Points, in no order, along strands that fork, close into loops and pass close to each other.
(in the rows, 128 means zero)
Points whose rows are less than 103 apart are linked; no others are. Some points are linked to none.
j_586: [181 132 123 141  90 146 143  66 169 105  99 196 124 181 102 101 154 157
 128 107 127 142 123 148 141 133 165]
j_748: [ 59 100 176 116 147 135 161 151 165 105  76 101 138 164 164 147 167 138
 177  99 100 133 201 130 124 166 103]
j_128: [ 70 121 156 130 158 127 154 173 106 144 170 106 104 101 173 139 103 102
 178 109 131  96 127 103 128 166  59]
j_644: [114 129 113 135 130 171 153 115 119 137 139 195 117 144 101  97  82 145
 116  99 177 138 101 133  98 111 154]
j_204: [182 115 113 121 117  93 130 126 132  99 110 128 175 126  87 137 155 179
  88 163 123 131 103 195 126  58 149]
j_437: [124 137 155 148 120 145  70  99 134 149 134  99  84 104 167 127 130  61
 163 111 123 124 136  80 140 203  81]
j_774: [ 86  99 133 129 171  78 171 179 119 132 132  95 133 112 175 172 133 135
 157 122 117  91 121 139 155 111  60]
j_308: [201 142 132 109 100 140  98 169  94 122 143 176 183 157  91 110 114 137
 106 178 157  94 162  97  95 116 125]
j_95: [154  78 116 142 139  65 151 155 116 105 111 134 151 112 131 173 148 169
 147 133 139  92  97 202 142  69  67]
j_296: [149  90 117 155 146  78 164 146 132 111 115 115 110 106 142 177 154 151
 134 127 130 101  84 191 161  63  54]
j_219: [138 147 112 118 141  81 102 162 135 132 133  57 176 130 136 169 143  99
 121 170  61 147 171 109 132 149 172]
j_532: [131 101 121 114 147  89 147 176 101 109 132 150 187 127 109 146 110 164
 137 145 154  89 120 168 106  86 101]
j_418: [154 137 142 127 119 158 106  90 128 134 125 150 105 106  94 101 105 154
  67 123 190 120  46 161 104  71 115]
j_973: [139 119 146 102 104 107 160 182 103 106  79 214 188 192 136 124 153 182
 197 118 116  72 178 120 123 153 120]
j_762: [187 119 146 135 116 162 110  93 129 113 139 182 125 125  86  91 105 142
  91 126 205  91  78 149  95  84  98]
j_231: [ 87 121 108 144 159 105 187 137 154 132 105  77  79 125 178 163 156 154
 126 112  93 143  99 150 184  98 118]
j_629: [111 157  86 125 109 168  74  83 102 162 108 127 109  97  96 101 106  92
  89 138 128 181 126  90 124 141 206]
j_720: [204 104 119 140 101  97 140  98 141  74 100 139 159 144  79 125 175 180
 118 138 120 126  97 212 140  78 156]
j_583: [123 146 131 138 130 106  87 129  99 145 160  45 112  72 160 132 126  52
 116 155 121 120 128  87 138 159 118]
j_649: [114 136 133 131 134 146 125 127 110 133 159 124  89 106 144 119  92 116
 113 101 168 126  82 132 122 111 103]
j_138: [113 145 135 135 137 104 105 172 106 140 172  52 124  84 165 138 130  67
 140 156 107 118 143  79 123 173 120]
j_810: [173 102 116 148 102 118 169  77 152  83 100 160 134 159  73 115 170 179
 128 116 123 134  73 211 142  87 157]
j_332: [126 143 113 135 119 136 114  76 145 136 111 122  99 132 121 137 122 110
  96 110 123 166  86 136 146 130 174]
j_856: [ 75 150  78 110  99 167  93 129  67 162 150  91 102  35 146  76 104  93
 115 138 123 185 125  70 104 154 193]
j_305: [118 109 126 136 142 137 162 112 139 117 137 169 122 140 114 122 107 158
 131  98 172 113  87 164 123 107 120]
j_607: [125 105 121 141 142 105 164 126 137 119 132 127 108 125 135 146 127 148
 121 117 154 111  77 178 149  85  90]
j_373: [101 140 116 134 128 143 143  97 147 140 113 127  74 124 146 135 118 124
 110  91 122 172  75 147 147 128 154]
j_261: [121 152 106 133 118 136  74 100 113 153 129  81 122  96 125 120 112  74
 112 153 131 149 132  87 136 159 182]
j_352: [130 127 114 137 114 165 155 129 128 136 141 206 131 170 101  94 102 146
 135 110 164 130 133 121 112 130 159]
j_239: [ 97 137 138 128 147 139 135 170 120 136 170 109 121 128 143 130 104 106
 164 125 132 108 149  94 114 175 112]
j_279: [140 141 138 136 120 139  81  88 122 137 140 107  85  90 148 131 112  75
 113 103 152 128  83 118 141 134  96]
j_968: [ 84 113 154 127 171  96 154 188 107 133 164  86 116  98 176 152 128  99
 164 126 112  98 128 117 136 152  51]
j_442: [ 91 132 112 130 151 105 155 139 144 139 134  84 119 129 154 153 134 133
 117 121  91 155 126 138 152 123 147]
j_253: [123 105 150 131 156 113 147 154 118 119 156 155 135 119 132 138 101 125
 160 111 168  85 115 139 121 127  53]
j_443: [168 151 109 111 116 119  90  96 128 127 105 137 184 137  70 122 134 137
  66 186 108 155 159 129 120  99 197]
j_146: [129 143 140 117 146  96 107 183 140 124 135  74 162 128 149 175 151 100
 161 154  58 115 177 101 128 181 130]
j_168: [182 152 114 115 103 137 102 120 122 125 124 168 185 153  72 105 132 143
  80 176 128 140 168 105 108 103 187]
j_212: [168 148 119 113 127 109  68 110 122 136 119  95 180 119  90 137 126 115
  72 194 123 131 153 114 129 114 167]
j_653: [157 136 142 123 118 133  88  86 122 139 121 107 101  89 110 123 128 127
  57 144 169 117  52 154 129  67  90]
j_852: [ 86 154 124 137 125 126 118 165 105 146 170  59 114  85 171 119 127  78
 165 146 103 137 151  65 113 204 149]
j_558: [127 125 114 111 132 114 158 123 160 123 115 163 158 174 110 133 147 156
 151 130  73 156 178 134 133 133 188]
j_432: [148 105 108 136 109 115 181  79 169  99  89 168 138 168  84 118 175 188
 138 112  86 156 111 195 148 103 189]
j_965: [160 106 150 135 120 127 151 105 166  94 108 177 138 163 124 127 148 159
 158 108 137 111 133 159 142 133 107]
j_248: [171 112 148 125 138 120 126 162 102 103 149 185 155 127 110 134 100 127
 146 137 177  74 127 131  98 119  50]
j_719: [142 103 149 145 128 145 156 102 153 109 126 181 110 148 126 123 121 145
 155  89 169 102 100 160 129 126  89]
j_981: [ 90 116 167 130 124 141 129  83 193 109  64  80 108 165 168 153 175 131
 138 101  86 171 180 138 152 167 134]
j_74: [121 144 135 142 116 159  79 103 122 141 148 110  73  95 169 119 106  66
 154  93 143 128 107  90 132 177  95]
j_805: [ 76 115 154 110 145 134 157 139 175 114  80 115 149 178 152 143 171 157
 170 106  80 154 208 131 133 158 153]
j_334: [ 72 129 110 129 154 140 176 148  83 140 150 102  66  91 195 121 107 120
 119  94 144 134  63 130 157  90  93]
j_85: [189 137 149 113 130 134  99 176  89 115 152 165 169 127  99 125 100 122
 121 164 172  73 146 108  83 118  74]
j_894: [ 79 156  96 128 110 138 109 151  83 152 173  64 102  64 160  97 118  78
 143 144 119 162 141  56 103 187 178]
j_54: [109 140 141 135 137 155 115 165  86 145 190 134  99  98 137 100  83  91
 150 115 179  94 116  92  95 147  69]
j_870: [130 132 161 143 123 153  82  78 162 136 108 106  91 133 162 141 139  85
 154 105 110 129 154  95 150 193  95]
j_126: [152 139 140 129 137 103  68 114  96 146 148  59 118  70 144 139 128  60
  83 161 133 118 111 107 139 119  82]
j_825: [118 148 147 127 133 131 107 152 154 133 126  83 146 145 149 146 151 102
 169 146  76 130 187  79 128 204 132]
j_469: [195 114 149 136  83 125 142  71 180  85  77 177 131 184 109 101 182 172
 146 108 102 130 148 154 165 143 157]
j_90: [ 95 139 126 133 128 144 121  97 131 141 122  94  62  97 187 137 122 107
 119  87 111 161  70 129 165 142 127]
j_861: [109 140 119 128 139 152 133 167 105 141 166 148 141 134 101 107  89 130
 121 140 160 122 146 102  94 130 140]
j_977: [150 111  97 113 132  89 153 147 125 119 109 123 175 127  81 145 158 184
  81 164 108 144 120 191 120  42 170]
j_247: [135 142 135 142 117 146  96  70 165 132 112 116 101 138 146 137 128  98
 132 111 121 147 122 120 153 163 139]
j_43: [120 130 101 112 132 109 143 114 130 145 107 123 140 121  76 134 138 168
  48 167 100 169 101 159 123  50 184]
j_740: [135 154 105 129 105 171  84 104 115 155 134 151 128 126  92  96  98 115
  89 139 155 148 133  95 100 126 174]
j_758: [141 151 111 122 139 103 101 137 133 128 136  92 171 135 114 156 132 108
 109 164  98 145 159 115 126 138 168]
j_149: [ 82 127 123 123 150 143 151 150  79 142 164 114  83  86 169 109  85 121
 109 104 171 124  69 133 130  87  94]
j_11: [104 144 102 128 141 112 131 131 123 148 136  71 118 114 136 140 127 114
  82 146 100 159 119 122 145  99 160]
j_957: [172 147 119 109  96 161 111 141 108 143 140 189 181 156  67  84 113 159
  81 180 153 122 167  96  91 101 166]
j_213: [ 88 101 130 136 161  90 179 154 145 130 119  94 101 116 181 164 144 150
 145 105 116 110 107 153 176 105  70]
j_295: [ 67 133 139 111 155 124 156 161 158 139 112 103 149 161 148 146 152 140
 166 126  54 153 203 107 128 178 166]
j_268: [123 144 140 135 134 150 113 176 101 140 176 135 112 122 129 125 101  91
 165 131 156  88 143  77  97 169  75]
j_127: [111 139 146 129 107 169 119 146 156 135 107 117 131 175 147 130 155 112
 168 135  93 132 199  68 128 211 134]
j_169: [171 139 140 124 127 120  67  97 117 132 136  98 127  92 113 129 115  98
  72 158 158 111  98 127 126  99  98]
j_842: [129 153 111 118 130 117  91  93 119 157 110  81 138 104 101 130 127 115
  52 172 116 155 113 124 140  96 181]
j_486: [ 94 154  73 128  96 170  87 121  93 164 135 121 102  85 110  90 101  92
 125 130 115 181 144  59 105 170 203]
j_869: [163  97 164 117 116 112 144 125 160  84  80 164 148 171 134 132 173 176
 181 111 110 109 169 166 143 141 111]
j_501: [ 97 137 109 113 133 125 149 136 155 143 123 146 156 172 117 135 145 142
 158 135  54 166 206 106 124 160 201]
j_866: [114 125 159 136 140 159 118 127 117 143 167 155  76 110 153 116  88  97
 172  79 169 102 104 112 116 149  49]
j_840: [198 108 173 120  73 113 139 122 152  83  60 184 146 191 130 103 189 180
 166 103 107 109 188 144 159 148 126]
j_147: [130 125 100 123 127 115 163 104 149 121 119 150 144 147  83 130 133 155
  96 132 104 164 119 166 120  85 191]
j_176: [119 112 173 140 146 142 138 122 140 126 142 163  95 120 152 130 112 114
 173  84 160  95 117 128 122 157  31]
j_285: [168 129 115 131 107 143 147 107 140 114 129 202 144 176  91  99 126 150
 119 122 141 132 138 132 125 119 168]
j_31: [117 139 102 131 101 180 139 158 102 159 162 199 135 160  92  87  87 136
 128 132 174 126 153  87  86 134 155]
j_925: [ 69  79 165 123 151 106 168 144 159 105  71 110 138 151 169 160 171 165
 180  97 112 115 165 168 141 138  81]
j_522: [126 115 107 126 126 124 182  94 165 117 109 172 148 168  92 128 150 173
 139 113  91 157 139 169 134 113 186]
j_873: [168 144 128 131 103 172  90  98 131 128 139 165 127 133  95  99 103 120
  88 135 183 120 109 113 100 109 133]
j_783: [ 90 131 133 135 144 143 143 124 113 145 149  89  54  96 208 127 112 104
 134  83 128 138  76 125 159 128  89]
j_477: [152  88 113 118 143  60 141 180  93 104 116 131 184 120 125 165 133 170
 140 150 140  89 116 191 113  68  94]
j_956: [105 124 114 121 155 116 151 170 109 130 154 142 164 131 107 129  98 141
 126 138 148 114 142 131 110 110 135]

How many points has the smallest loop of links through each point below? Write - if it is on no loop.
j_253 => 21
j_279 => 12
j_95 => 11
j_586 => 10
j_810 => 8
j_418 => 14

A tip is a point with one link. Name the tips that can be reached along the links from each point below, in the order of the rows.
j_825 => j_127
j_486 => j_261
j_977 => j_925
